Points on a hilly landscape, in no order, each with its height.
A ball rolls from a point to the lowest of its 2 nearest points, and stops where none of them is lower. Distance is the straight distance between rows; heights are no part of it.
z_806 (h 46.8): [112 109 102 106  80  93 133 159 128 176 109 100 167 140  93 145 137 116
 148 171  69 198 182 121  91 108  94 158 146 165 155 135  83 112 147 103
 170 139 150 109 108 105 123 113 151 123 170  60 130 102 154 119 109]
z_900 (h 55.4): [159 105  71 123 102 109 132 135 122 108 157 135 105 153 125 111  92 102
 150 138 122  95 117 179 162 167 172  88 114 149 145 170 172 130 108 163
 155 188 102 180 145  67 155  96 105 154  94  91  82 120 118 103 102]
z_555 (h 47.1): [142 111 120 132 105 126 119 136 173 123 122 126 137 153 137 191  78 127
 176 133  83  52 122 109  90 148 162 149 130 133 118 169 201 138  91 137
 179 156  83 169 133  53 119  96 110 146 142 114 120 127 144 109  90]
z_984 (h 61.1): [128 135 144 146 134  88 103 137  60 167  90 109 109 130 113 116 120 106
 161 145 161 121 174 149 146 118  68 119 130 103  90 113 117 162 117 179
 111  79 130  95 131 172 115 132 137 103 103 161 152 138 123 110 131]
z_692 (h 57.1): [144 113 152  98  95 111  84 155 138 116 187 107 167 156  86  95 144 128
 129 138 132 194 161  82 164  94 118 136 152 140 177  68  48  95 167  86
 159 115 157 117  83 141 155 154 107 112 108 112  89 153 164 173 131]
z_706 (h 36.1): [150 147 113  47 162 156 138 147 140 152 104 134 118  84 141  86 142 167
  46  82 176 165 123 184 115 146  93 105 123  75 111 143 102 121 155 133
 131 107 124  88 173  61 122 137 168 124 127 159 104 154  96 152 137]
z_491 (h 35.8): [117 118 141 181 126  91 166 169 164 151  61  85 148 142 133 145 134 136
 128 145 122 132 120 131  99  83 159 170 101  94 122 147 152 148 135 117
 109 101 171 154 116 143 131  95 121 165 187 139 144 112 118 149 114]
z_543 (h 47.8): [ 84 114 134  69 137 158 156  98  79 131 160 197  94 111  87 100  76 142
  78 114  94 121 163 195 162 159  87 132 119  75 139 126 121 108 138 124
 155 159  80  73 163  87 154 177 155 127 143 104 116  95  87 131 123]
z_911 (h 69.3): [146  94 126 175 140 108  98 150 132 125 104 102 105 150 107 128  61 101
 193 190 155  82 124 138 122 126 169 136 129 129 107 152 240 154  89 112
 149 115 108 208  85 101 133 114  84 135 114 104 115 136 117 139 103]
z_361 (h 57.8): [105 175  91  83 151 116 135 123 102 185 113 160 116 127 175 150 142 121
 116 111  74 180 113 144 138 132 122 139 183 158 175 147   4 113 159 122
 122 135 132  95 145 115 140 110 168 114 154 117 125 111 154 145 123]
z_631 (h 28.4): [130 100 124  93 119 143 154 156 187 128 129 120 127 109 125  74 116 169
  61 117 153 152 115 134  85 140 141 146 102  81 123 153 147 128 160 117
 123 116 144 132 142  59 120 103 115 155 138 121 132 132  97 143 110]
z_894 (h 71.7): [175  95  77 136 108 108 103 152 120 105 166 136 175 118  93 102 100 137
  88 170 175 167 166 116 152  91  80 105 105 168 103 120 195 150 122 140
 164 126 119 122  87 177 107 142 101 144 122  99 125 150 101 130 133]
z_53 (h 69.4): [155 104 126 159 156  97 100 175 136 133 119  71  96 144 156 135 163 125
 104  85 155 114 115 154 106 141 152  98 116 137  98 116 130 149  63 143
  95  72 129 112 145 104 165  67 119 115  87 193  93 136  86 127 109]
z_76 (h 55.5): [102 132 126  78 139 110 154 141 160 200 111 125 139 131 150 120 126 143
 119 138  67 195  96 125  98 139 118 178 157 136 157 176  42 116 175 109
 110 137 139  91 133  65 132  94 165 125 165 107 138 107 135 147  92]
z_191 (h 25.0): [104 107 124  74 131 170 195 137 158 166 138 127  70  73 120  87 161 112
 139 136 121 112 119 144  96 111 115 136  89  69  83 125 145 149 164 153
  81 119 142 149 151  86 109 124 147 105 102 160 146 134  79  86 138]
z_645 (h 36.9): [114 133  97 133 103 163 167 139 174  72 140 140 148  76 164 167 217 154
 138 108  95 123  58  88 101  65 149 124 101 213 141 124 110 130 128 104
 100 143 158 131 107 191 112 113 121 131 130 119 141 100 114  83 150]
z_50 (h 26.5): [147 130 151 188 188 123  94 174 142 137 106 121 111 147 190 180 176 120
 118 104 136  90  68 102 123 129 166 148 162 177 121 130 127 150  89 115
  83 107 166 125 111 149 145  86 115 179 124 138 129 110 108 164  51]
z_538 (h 42.4): [120 162 120 108 201 146 161 165 119 168  80 145 124 102 145 177 123 147
 145 147  79 109 100 135 132  94 118 167 129 123 105 165  98 155 171 147
  85 174 155 109 152 144 109 131 169 188 157 112 173 127 107 132 117]
z_873 (h 70.7): [155  99 104 160 100 111 133 128 106 109 162  93 121 160  91  83  72 106
 184 176 143 111 112 132 171 126 165  78 107 167 135 159 227 139  77 148
 157 116 129 228 109 136 147 126  91 131  96  91 109 161 115 108  97]
z_500 (h 54.7): [126 133 147  94  90 138 126 118 174 104 182  93 180 175 141 143 129 145
  76  90 121 186 119  69  98 144 136 158 162 120 157 149 101  96 147  91
 111 159 140 105 122  48 186  84 138 131 175 101  85 105 165 173 104]
z_469 (h 35.4): [118 106 152 138 133 143 115 144 171 119 164 126  85 114 113  89  78 109
 148 156 156 114 100 105 102 152 183 114  95 101 107 130 192 144 151 133
 119  95 107 182 110  96  81 109  88 138 110 126 157 117 136 114 123]
z_19 (h 26.6): [132 125 137 136 128  99 126 106 159 114 151 100 142 135 117 121 120 111
  88 149 155 144 132 106 124 104 143 169  93 119 134 119 151 133 150 112
 113 157 142 141 103 137 117 121 108 153 117  70 119  94 117 134 119]
z_597 (h 51.2): [139 144 131 139 118 130 123 147 193  90 145  81 188 175 136 125 131 161
  60 114 169 187 107  85  89 133 120 180 153 119 138 144 150 119 155 100
 100 139 162 105 104 110 148  80 143 157 196 129 111 121 151 156  85]
z_490 (h 33.2): [109 120 132 166  98 134 109 104 103 157 126 112 123 158 110 181 103 119
 187 135  59  82 177  95 146 133 121 121 119 169 147 129 108 122 128 140
 181 137 127 148 156 115 132 114 118 101 107 118 129 150 175  98 137]
z_367 (h 47.5): [146 140 164 182 211 157 113 168 140 143 110 141 110  95 148 184 121 171
 184 122 155  76  96 112 119 165 156 123 146 123  96 152 150 150 101 122
 148  94  70 148 121 100  80 133  82 109  98 174 147 164 126  97 118]
z_492 (h 7.0): [150 118 132  95 100 153 147 119 112  92 174 143 100  86 127 117  92  78
 153 106 106  68 146 118 135 154 131  71  68 163 122 101 132 123 129 161
 154 134  75 137 136 138 110 134 133  67  88 111 108 112 131  72 172]
z_379 (h 45.2): [108 167 136 107 212 154 130 140  74 155  57 153 110 114 153 178 108 150
 163 158  93  54 131 149 173 123 129 149 191 101 104 141 133 124 137 165
 104 167 124  74 161 175 116 141 178 163 150 122 174 139 117 128 130]
z_116 (h 35.5): [123 139 119 112 110 156 163 109 157 115 114 170 160 129 120 106 122 193
  63 114 135 160 102 120  99 147 122 136 110  63 149 162 116 118 149  99
 152 156 144 122 154  77 141 134 112 168 190 156 131 133 118 195 103]
z_836 (h 34.3): [115 137 102 118 121 133 154 150 138  86 135 133 130 103 176 146 202 139
 129 119 128 166  86 124 108  93 141 115 123 169 166 111  51 112 146 105
  92 101 174 100 102 191 106 122 136 145 152 140 140  99 131 106 128]
z_848 (h 66.5): [105 121 127 154 109 144 111 122  65 161 100 194 139 174 113 114 114 174
 150 145 133 127 168 183 166 144  55 105 203  93 134 172  96  88 119 187
 155 131 105  83 197 118 170 143 136 143 190 171 126 154 134 146 131]
z_293 (h 58.8): [107 104 134 153 115  92 110 158  84 202 106 114 151 138  83 109 103 114
 147 169 125 178 186 134 142 108  65 136 144 135 108 123  95 127 152 161
 154  94 135  93 125 138 125 143 127 133 139 127 169 148 139 121 138]
z_805 (h 8.5): [128 123 136 124  73 141 166  79 156  77 178 108 189 144  73  81 104 109
 124 139 138 147 109 109 121 110 171 133  69 160 152 119 161  81 133 107
 145 135 120 189  92 151 158 173 121 138 134  77  98  95 142 143 147]
z_216 (h 38.8): [ 85 119 170 150 155  92 140 105  76 167  69  95 123 118 125 198 152  75
 174 185  77 118 137 128 135  89 145 154 119 123 123  94  92 155 144 121
  92 128 142 115  96 163 116 128 135 135 121 108 164  85 138 104 131]
z_612 (h 66.1): [138 157 109 138 141  79  91 160 137 191 103 130 165 150 112 103 131 132
  80 125 151 177 121 167 131 137  64 128 175 128 127 163  80 151 136 180
 156  95 126  88 156  99 145 106 133 136 141 151 106 180 114 146 131]
z_983 (h 52.0): [ 84 108 133  91 127 140 137  87  72 196 111 176 116 124  84 125 107 138
 130 130  81 160 193 179 171 145  65 138 180  99 119 144  73 111 140 121
 133 164  90  54 157 114 158 153 157 120 131  91 130  99 113 133 114]
z_671 (h 53.9): [112 150 110 126 108 133 128  66  97 172 118 171 120 160 143 132 125 128
 113  93  82 178 156 147 157 143 134 119 202 126 169 141  29 108 138  79
 142 151 139 109 146  96 182 133 111 134 146 123 117 125 176 169 110]
z_635 (h 67.9): [138 180 126 122 173  81  85 163 126 131 122 152 153 117 141 121 100 131
  78 114 174 114 101 116 150 145  70 110 164 121 124 154 118 154 148 197
 152  92 127  92 141 142 107 111 142 131 120 153 118 173 127 152  97]
z_128 (h 48.5): [138 124 152 170 145 122  89 146 189  80 158  84 155 193 139 162 139 125
  87 104 205 162  91  82 123 127 123 181 150 176 144 110 188 124 121  97
  92 113 195 121  43 168 121 107 158 162 170 131  99 126 141 145  84]
z_667 (h 43.4): [132 156 177 206 191 129 109 145  78 140  71 128 112 115 150 183 128 128
 188 113 139  67 121 126 146 164 135 100 156 140 115 111 113 168  90 133
 131  72 102 133 116 160  95 142 110 111 120 197 139 160 144 125 143]
z_84 (h 40.5): [157 179 129  68 154 135 138 135 113 144 101 150 125  86 151  78 186 154
  87  74 171 177 112 184 106 136  94 124 146  89 126 123  70 126 136  99
 108 128 130  85 177 154 115 150 176 104 143 147 140 150 116 150 130]
z_513 (h 58.2): [ 93 137 132 109 114 146 163  99  84  98  84 133 130  84 138 161 147 124
 180 139  88 106 124 126 116  97 126 109  98 151 143 106 119 128 150 122
 115 123 134 103 106 222 104 144 137  89 144 109 177 122 138  92 169]
z_888 (h 51.3): [154 141 146 114 216 168 151 145 125 138 148 149 112  43 141 154  79 144
 143 124 138  47 112 108 132 145 104 107 136 138  90 148 155 148 128 151
 147 132  90 105 129 121  66 136 113  91 102 155 143 148 105  74 132]
z_494 (h 53.8): [160 119 155 122 199 144 131 130 121 133 141 134 134  56 149 196 112 127
 139 147 103  66 114  89 123 133 115 126 112 190 125  95 125 162 109 105
 161 136 100  90 107 138  67 123 122  87  94 115 123 135 116  58 123]
z_678 (h 67.8): [142 140 120 153 151 130 120 164 131 114 114 114  92 120 181 139 202 138
 146  61 145 115  93 126  95 129 137 110 131 119  91 118 104 125  91 145
  91  96 134 120 172 144 136  97 147 105 101 207 119 133 132 120 151]
z_206 (h 69.1): [120 115 120 185 107 124 110 130  94 135 125 165 159 164  93 126 101 168
 144 147 141 113 171 129 166 114  90 107 158 127 130 148 145 110 123 192
 175 139 133 111 154 149 146 135 102 133 151 163 149 191 149 163 129]
z_95 (h 61.2): [132 158  82 120  84 154 142  87  75  87 107 154 154 100 124 111 185 155
 117 128 135 171 164 161 137 100  88  79 119 142 136 100 136 113 109  91
 136 166 118 102 123 230 135 142 141  94 171  97 157 127 130 120 170]
z_843 (h 70.6): [184 119 107  92 127 103  94 191 151  97 159 137 196 123  98  91 121 140
  58 151 159 193 171  93 123 110  67 113 137 126 115 101 144 131 174 134
 178 119 128 105  80 127 110 135 113 140 137  96  99 142 117 127 124]
z_881 (h 43.3): [115  93 146  97 115 144 124 109  92  94 183 198 116 153 110  88  74 140
  98 129 118 126 139 153 157 181  97 119 115  48 154 142 147 110 162 139
 156 119  88 122 142  38 124 172 136 134 136 150 117 123  99 138 126]
z_828 (h 32.3): [143  93 165 117 110 103  86 159 170  80 200  66 150 155 121 149 130 100
 111 129 132 136 119  73 139 125 148 153 112 154 160  81 100 122 152 101
  97 125 153 122  74 138 140 104 123 121  96  86  91  90 145 115 113]
z_341 (h 21.8): [131 100 143  96 111 120 107 115 101 138 177 131 100 141 102 115  78  83
 153 120 101  98 195 113 162 143  93 109 110 136 145 115 100 119 154 167
 173 122 112 130 142  97 131 129 137  82  76 114 103 155 142 100 156]
z_730 (h 28.1): [ 91 138 155 125 124 146 137  95 140  93 155 139 119  53 167 106 206 110
 165 102 140 116  75 123 106 129 144 111 102 100  99  95 162 159 145 136
  68 102 103 171 111 200  91 165 115  98  99 173 181 123 114  89 158]
z_942 (h 57.9): [137 103  90  89 118 160 139  74 126 129 120 134  87 121  98  90 108 110
  77 143 145 143 147 230 159 177 155 101 119  86 131 153 128 115 122 117
 114 185 101 132 158  28 163 153 109 152  88 111  94 105 125 120 130]
z_365 (h 39.9): [128 137 102 128 156 108 159 185 122 165  62 104 149 121 160 165 180 132
 139 147  79 141 108 145 122  84 132 132 108 133 109 159  88 155 148 105
 115 130 160 119 150 160 120  95 172 177 185 136 136 115 109 131 122]
z_510 (h 44.5): [125 186 139 110 135 124 124 109 101 139 126 161  85 142 174 106 192 131
 122  57 149 163 131 167 136 153 152 140 169  72 156 129  82 106 127  98
  96 156 116 132 165 153 136 133 146  94 127 139 143 127 159 164 136]
z_968 (h 73.5): [176 100  79 144  95 117 110 113 137 103 158 114 136 158 100  84 121 161
  82 111 177 147 160 137 164 128 121  87 117 141 134 126 142 112 102 148
 168 140 146 147 155 132 154 129  96 127  96 149  96 193 122 138 150]
z_180 (h 19.7): [161 128 144 113  95 173 123 120 188  26 184 122 180 119 120 108  97 111
 120 107 131 111  85  66 138  99 159 160  91 178 140 118 188 110 152 119
 145 150 101 156  53 141 106 157 131 130 127  87  92 106 138 121 162]
z_776 (h 41.4): [137 126 147 175 130 135 130 150 159 160 126  89 111 132 164 199 129 114
 184 124  52  63 137  97  96 153 165 131 107 149 114 143 145 132  96 106
 168 128 100 152 153  94 113  80 106 105 114 136 121 128 160  89 114]
z_338 (h 43.1): [122 171 161 182 151 153 126 140 127 108 108 119 111 154 182 191 146 149
 151 107 130 109  72  75 114 123 168 139 146 186 158 121 100 135 145 101
 102  68 178 149  83 168 100 130 114 175 137 165 155 116 175 124 130]
z_547 (h 39.2): [ 92 111 134  93 107 119 164 121 124 156  91  99 107 106 120  99 169 138
 136 120 117 179 120 159  76 116 123 131 102  86 131 104  66 108 139 102
 116 104 138 107 140 114 117 125 170  81 138 157 136 138 111 133 144]
z_373 (h 34.9): [ 87 149 149 108 120  80 126  66  72 147  99 119 110  95 120 145 171  72
 154 156 112 142 159 172 135 104 122 138  99  87 117  81 103 141 119 138
  76 158 116 116 107 207 141 154 130 119 127 112 156 106 109 113 153]
z_176 (h 62.7): [139 144 122 118  71 157 121  67  74  77 172 168 164 112 107  55 139 142
 120 110 142 145 160 155 182 125 113  98 118 133 153  90 159 106 131 126
 155 151  93 130 114 218 139 192 123  94 150  87 151 146 125 133 168]
z_202 (h 22.5): [133  66 155 150 104 127  97 157 179 131 173  54 116 144 152 160 128 117
 140 128 140 101  92  99  66 134 151 150 124 178 133  71 205 135  49  75
  80 101 161 154  74 162 168 106 126 130 135  98 104  93 100 132  60]
z_628 (h 40.3): [116 138 141 175 131  99 113  83 105 153 111 134 144 184 102 150 116 124
 143 162 140 165 155 119 167 101 143 155 176 116 144 152 109 126 126 136
 106 168 159 162 129 128 143 153  96 174 140 117 144 122 163 178 122]
z_5 (h 44.6): [116 137 172 177 145  99 112  90 135 147  98  94 129 213  89 181  97 107
 162 164 146 125 137  93 138 120 144 189 160 145 135 147 185 141 124 131
 113 135 168 160  92 103 131 126 113 174 140 117 137 138 186 163 132]
z_504 (h 64.3): [144 118 120 145  93 149 129  84  93  75 166 141 143 132 107  59  73 109
 110 155 168 118 140 146 161 141 136  86 107 102 127 122 174 125 137 153
 140 125 114 159 109 172 103 174 112 130 122 125 156 136 105 135 161]
z_647 (h 30.9): [131 172 124 130 207 111 114 142 129 144 109 141 117 143 190 190 161 122
 101 125 122 128  62  95 137 106 153 181 179 192 152 143  74 148 137 132
  81 142 165 101 121 128 120 110 147 186 146 118 121  98 141 126  99]
z_164 (h 42.7): [105 101 101 125  86  89 112 202 167 154 127  52 163 175 119 136 156 128
 143 166  91 199 125 120  67 112 115 164 143 186 175 122  80 120 124  86
 148  76 178 106  99 117 124 109 166 120 176  86 115  94 168  92  91]
z_790 (h 55.8): [114 115 133 138 118 105 119  94  95 228  86 141 130 138  88  99 116 115
 138 145 111 201 191 185 156 128  80 134 183 101 119 144  64 131 128 123
 114 131 130 102 158 111 157 153 120 129 132 147 155 142 133 153 132]
z_257 (h 56.2): [105 159 159 102 163 154 161 125 118 127 112 136 107  45 122 187 143 111
 155 163  82  75 129 109 117 108 115 131 111 173 137  88  90 128 151 136
 122 156 101  83 122 167  94 146 144  90 113  91 153 112 146  55 144]
z_617 (h 63.4): [154 138  81 128 127 118 100 117 110 160  84 160 142 143 104 108 142 164
 100 118 178 146 169 191 150 138  61 102 181  96 123 159  93 122 105 160
 145 155 125  78 199  86 168 132 137 140 134 162 101 153 132 150 141]
z_81 (h 43.0): [101 118 194 135 193 100 134 138 143 203  87  98 117 112 134 168 107 101
 165 166  74  97 125 106 122 133 142 184 156 129 120 137 116 173 154 135
  90 113 117 134 107  98  82 116 128 145  97 128 163 104 139 110 112]
z_48 (h 52.2): [ 80 110 141 118 131 139 165 154 173 198 109 105 113 124 157 112 153 140
 144 119  61 150 113 103  91 140 154 164 144 106 116 153  72 122 162 136
  95 117 122 146 173  70 137  89 149 116 114 154 149 110 126 125 114]
z_649 (h 35.7): [126 156 103 183 133  90 100 131 108 151 117 112 140 176 159 156 157 129
 110 128 126 167 122 125 148 119 127 135 157 160 164 120  65 130 131 114
 112 112 180 135 132 166 138 127 113 160 144 144 129 132 153 148 118]
z_928 (h 60.5): [186 127  66 114 139 124 126 130  87 122 107 158  95 135 120 102 122 154
 144 123 167  97 177 203 134 124  77  78 142 102  91 143 156 124  82 170
 129 160 112  85 192 121 134 129 156 120 122 154  87 113  92 114 177]
z_169 (h 50.7): [142 137 131  91  77 153 117  81 154 113 166 168 178 174  80 118 128 135
  72 142 128 179 150  81 161 139 102 145 152 106 153 148 103 108 121  78
 170 176 151 122 140  60 203 152  82 141 163 125  85 134 157 197  87]
z_883 (h 60.6): [137 112 114  93  87 159 166 109  89 127 123 137  65 131 111  87 109 102
 159 130 108  99 150 192  93 151 137  89  70 106 118 141 152 101 102 167
 144 126 105 132 180  65 131 150 159  98 107 131 114 105  93  86 188]
z_73 (h 69.5): [183 134  97  95 145  73  64 201 149 115 165 122 175 132 141 113 107 136
  41 105 170 153 122 103 142 140  81 103 153 130 118 125 140 149 162 155
 164  81 122  88 107 117 126  94 131 131 111 129  97 172 108 134 101]
z_358 (h 66.2): [134 172 120 105 144 131 111 125 134 100 172 146  81  95 189 140 183 113
 140  75 133  80 120 120 129 155 146 104 125 140 108 103 105 129  96 160
  89 156 100 134 179 164 128 137 140  80  63 144 119 134 142 101 150]
z_178 (h 54.2): [120  93 142  84 110 146 130  69 147 147 136 108  94 113 117  92 122 124
  68 104 133 170 149 180 146 159 178 111 126  97 117 103  82 102 117  76
 111 130 113 130 152  37 159 144 128 108  81 122  98 115 128 148 129]
z_298 (h 49.1): [126 149 149 100 104 133 119  61 106 158 118 152  98 146 115  93 152 135
 102  56 126 187 150 174 149 165 146 125 185  98 129 109  61 115 114  65
 133 135 120  98 161  94 161 151 140  82 119 145 120 126 161 177 121]
z_522 (h 14.9): [141  92 147 170 155 150  81 141 171 112 127  74  98 150 164 170 115 113
 170 124 162  97  78  96  94 155 170 184 142 172 105 121 237 139  35  63
  77 124 106 195  82 109 164 132 103 154 125  91  98 132 113 138  72]
z_589 (h 47.9): [131 170 150 133 230 138 128 176  70 174  58 122 128 102 141 171  96 136
 173 146  95  57 109 151 162 136  80 132 172 149  89 153 113 162 132 163
 128 111 122  72 151 170  97 128 175 111 149 163 153 156 122  93 134]
z_610 (h 51.5): [ 98 136 147 131 164 132 140 155 109 153  92 134 117 122 133 140  95 139
 156 126 102  81 136 136 132 157  97 130 149  89 115 171 106 137 142 184
 136 110 108 113 164 109  90 119 161 122 121 170 165 131 130 127 133]
z_581 (h 65.9): [127 118 156 163 134 127 114  85 105  96 142 142 146 162  74 114  48 129
 118 180 183 117 128  95 147 119 135 146 119 138 124 132 216 135 151 160
 131 132 140 155  90 141  98 173  93 161 144 116 163 138 142 170 131]
z_17 (h 30.7): [122  96 127 136 138 123 153 167 149 141 112 121  68  88 126  86 104 108
 132 146 156 119 117 167 105 125 146 116  84  70  86 132 192 159 150 137
  89  94 137 170 129  99  95  86 100 131 113 161 142 128  78 118 134]
z_505 (h 52.1): [103 146 112 100 103 140 159  84 129 135 142 185 100  94 106 124 131 110
 108 117  86 112 166 166 134 135 142 120  96 116 139 111  77  84 123 133
 149 192  91 104 169 101 165 135 144 118 130  76 118 101  99 134 145]
z_576 (h 73.0): [166 123  88 166 111 102 120 159 150  96 142 115 154 150 136 129 101 156
 105 115 156 111 147  93 123 110 107 103 100 172 127 128 198 141  99 130
 174  87 141 149 111 153 113  99 100 122 113 143 125 181 120 140 116]
z_656 (h 19.9): [104 113 123 132  93 125 174 100 171 118 131  96 157 114 108  92 129 122
 126 151 132 154 101 117  81 105 176 137  55  95 122 119 173 108 139 103
 110 118 143 174 108 146 131 113 103 137 124 110 130 101 115 126 149]
z_751 (h 31.4): [ 94  90 112 102  61 141 167 117  90 155 108 120 141 123  70  98 128 133
 147 140 104 154 181 141  79 106 100 111  67 107 136 103 119  91 134 119
 187 115 134 108 130 119 117 131 159  78 142 123 133 136 120 110 163]
z_299 (h 70.8): [138 105 108 192 123  80 109 138 122 113 122  81 100 166 121 104 161 129
 129 112 182 126 127 172 155 141 171  88 111 106 105 108 164 157  64 130
  91  86 150 182 121 148 181  96  88 130  81 193  94 159 102 158 143]
z_948 (h 46.2): [143 164 170 153 162 140 100 134 155  84 147 111 153 178 170 182 138 137
 122  85 173 127  55  52 107 139 134 175 156 218 165 124 131 123 152 113
  94  96 181 115  61 137 121 110 133 163 172 146 113 120 180 132 111]
z_288 (h 71.1): [133 141  83 193  90 145 150 137  98 110  78 146 148 159 119 116 143 169
 135 105 129 129 148 125 115 101 106  86 114 132 141 150 142  96 115 149
 190 110 164 130 148 174 138 130 131 125 175 176 145 170 138 148 181]
z_471 (h 47.6): [ 90  93 149 129 152 122 133 161 165 192 126 115 100 122 130 132  91 113
 167 138  82 100 147 121 112 171 137 151 151  91 113 161 129 151 146 158
 121  92  87 147 147  57 106  96 120 110  85 157 151 116 145 112 120]
z_391 (h 52.3): [129 130 116 127 101 151 134 131 165  95 167 173  96 130 126 148  84 104
 173 135  82  60 109 126 132 176 175 108  85 161 138 168 157 109 110 177
 171 176  63 164 157  49 137 122 123 142 101  91 106 113 147  83 103]
z_364 (h 21.0): [125 113 101 131  67 130 141 109 119 113 132 110 140 120 123 116 145 111
 151 109 101 100 149 115  98 116 121  90  68 149 136 109 134 110 111 129
 173 108 122 141 129 161 114 118 143  75 104 157 119 151 134 105 176]
z_701 (h 26.7): [137 151 144  98 101 176 150 123 163  53 162 179 163  77 149 100 135 145
 123 106 118 109  97  91 122  91 137 128 117 146 137 107 121 112 165 119
 134 143  88 128 102 178  96 167 128 107 112 102 148 109 124 132 168]
z_524 (h 24.2): [101 149 168 140 188 148 156 138 124 127 121 139  99  56 170 161 190 130
 166 125 138 102  79 100 134 131 148 139 143 114  79 107 129 174 136 135
  83 108 138 152 136 163  91 166 109  99  93 175 178 128 118  89 122]
z_347 (h 29.5): [132  98 164 159 111 118 126 173 183 146  94  73 133 147 138 159 101 124
 144 145 126  95 115 103  67 109 136 202 125 141 117 115 214 163  84  87
 129  94 153 157  87 146 120 107 131 142 170 122 120 112 138 122  83]
z_650 (h 39.5): [127 145 135 193 154 103 117 109  76 123  85 119 115 143 163 166 141 116
 161 128 131 100 120 115 151 111 148 123 141 141 142 107 119 139 105 126
 112 102 158 140 121 198 108 146 116 148 121 159 149 132 153 142 142]
z_822 (h 36.7): [135 114 147  76 109 126 121 134 157 143 157 152 145 136 127  77  85 149
  50 116 138 168 138 137 137 178 109 125 151  55 146 159 130 116 168 137
 151  76 116 103 130   8 131 118 140 139 143 159 107 151 105 153 117]
z_145 (h 18.5): [ 93 131 154 108 186 167 158 148 156 157 146 152  64  75 126 106 147 114
 173 141 159 101  92 122 127 151 142 131 145  58  57 138 141 154 160 166
  68 107 123 176 158 109  99 151 120  91  71 169 172 119 105  90 126]
z_462 (h 41.3): [113 160 131 142 103 147 145  67 133  75 131 186 165 158 119 128 109 149
  86 131 165 147 112  90 150 135 147 150 119 112 151 150 152  99 148 110
 148 184 135 150 119 127 130 175 112 167 184 114 123 104 140 190 118]
z_787 (h 37.7): [124 101 156 150  99 101  87 173 187 144 175  32 146 171 146 139 124 133
 125 126 121 140 108  87  82 137 134 159 143 161 168  95 119 132 131 101
 120  72 173 113 100 123 136  86 150 122 134 116 120 104 168 108  78]
z_791 (h 51.0): [109 125 106 104 107 119 139 117 132 152 140 143 140 136 104 148 108 128
  99 146  74 130 182 102 108 115 102 149 108 134 154 134 109 106 146 127
 181 173 115 112 139  97 135 117 142 136 150  64 119 104 125 116 106]
z_608 (h 58.0): [145 109  66 117 120 134 136 137  94 128 130 143  85 119 114 113  80  92
 132 151 113  77 150 202 137 132 122  85 101 123 110 157 171 127 111 169
 143 182  95 117 155  93 125 106 133 138 108 108 101 106  84  82 141]
z_620 (h 63.2): [136 149 127 124 146  92  80 108  78 143 142 145 112 129 149 137 129 108
 112 113 144 104 170 123 173 128  98 119 168 123 121 108  76 132 140 169
 120 137 118  98 161 181 112 146 150 103  89 117 131 138 150 128 136]
z_719 (h 39.6): [159 119 149 121 152 149 129 118 158  78 154 136 109 110 121  92  57  71
 143 159 172 107  66  98 129 141 178 139 105 153 101 158 244 153 137 121
 110 139  96 174  70 102  83 129 112 171 135  78 129 112 118 103 105]
z_677 (h 22.0): [128 125 136 197 165 116  82 152 158  90 148 101 103 170 161 176 150 139
 140 112 165 108  63 104 128 137 194 135 129 152  96 121 174 137  71  99
  71 135 131 178 102 134 147  97  83 176  87 115 126 111 115 168  86]
z_403 (h 72.1): [160 115  61 155 102 115 124  82 134  96 124  88 148 140 124  94 161 128
  99 122 161 137 122 171 137 128 165  69  83 131 119 130 164 127  57 127
 116 141 140 163 144 149 173 114  95 136  89 154  94 158 105 122 167]
z_443 (h 54.4): [158  90 153  75  89 159 109 118 138 128 184 118 173 154  60  91 127 144
  93 132 129 194 163  98 169 108 121 118 137 141 147  97  92  98 130  76
 198 153 149 130 118  94 197 167  81 110 124 123  84 173 159 172 122]
z_473 (h 72.7): [130 154  82 147 110 182 160 135 137  91  91 171 121 117 183 126 181 174
 152  67  99  97 119 117  90 110 125  95 118 127 135 135 132  99 107 132
 147 134 135 145 174 176 115 119 164 111 159 180 146 140 130 126 184]
z_886 (h 63.5): [114 100  99  95 108 146 190 128  98 146  61 114 118 114 107 118 159 127
 163 133  92  97 160 179  90  98 125 105  60  53  80 150 147 111 102 142
 129 145 114 123 182 108 147 134 167 118 150 153 132 118  63 115 182]
z_85 (h 67.6): [127 100 141 181 132  87 117 147 118 146 101 106 133 138  73 102  75 108
 131 182 157 112 153 123 120  90 131 137 111 118 105 110 210 165 121 137
 134  75 141 156  93 149 113 125  89 131 129 134 163 145 121 143 123]
z_16 (h 31.0): [125 174 109  79 105 174 158 116 142  53 140 193 148  74 169 125 182 174
 108  94 135 167  97 133 132  85 133 113 130 143 175 106  91 113 160  65
 113 142 137 114  90 209  94 150 146 127 174  99 158 113 135 153 158]
z_713 (h 46.1): [138 145 137 116 100 137 122  66 141  83 188 157 155 173  89  86 112 122
  97 129 150 142 125 115 178 176 169 135 116 105 144 145 119 106 118 117
 139 183 111 169 128  67 176 166  90 167 128  80  84 112 143 177 112]
z_431 (h 64.7): [156 137 127 105 153 102  93 129 135  89 185 144 107 109 158 142 143  99
  91 105 140 104 129 112 173 141 134 124 126 142 130  83  82 131 134 138
 111 159 125 113 125 172 125 122 135 127  52 102  97 117 117 122 133]
z_330 (h 59.8): [129 139  78 142 105 130 146 104 101  79 107 136 174 103 112 167 159 154
 139 172 121 167 149 111 138  74 106 110 112 191 132  96 135 121 127 123
 146 136 156 106  82 218 100 146 130 143 150  83 149 118 135 113 168]
z_537 (h 31.7): [ 84 151 168  66 112 112 144  81  99  91 152 138  99  65 145 114 208  72
 154 104 131 133 120 158 115 109 141 133 102 105 136  74 121 130 140 146
  72 147  91 124 112 204 133 159 139  81 116 120 159 109 107  97 147]

For each start below, name the point where the ball stops.
z_95 => z_649
z_620 => z_631
z_608 => z_492
z_873 => z_492
z_791 => z_805
z_589 => z_522
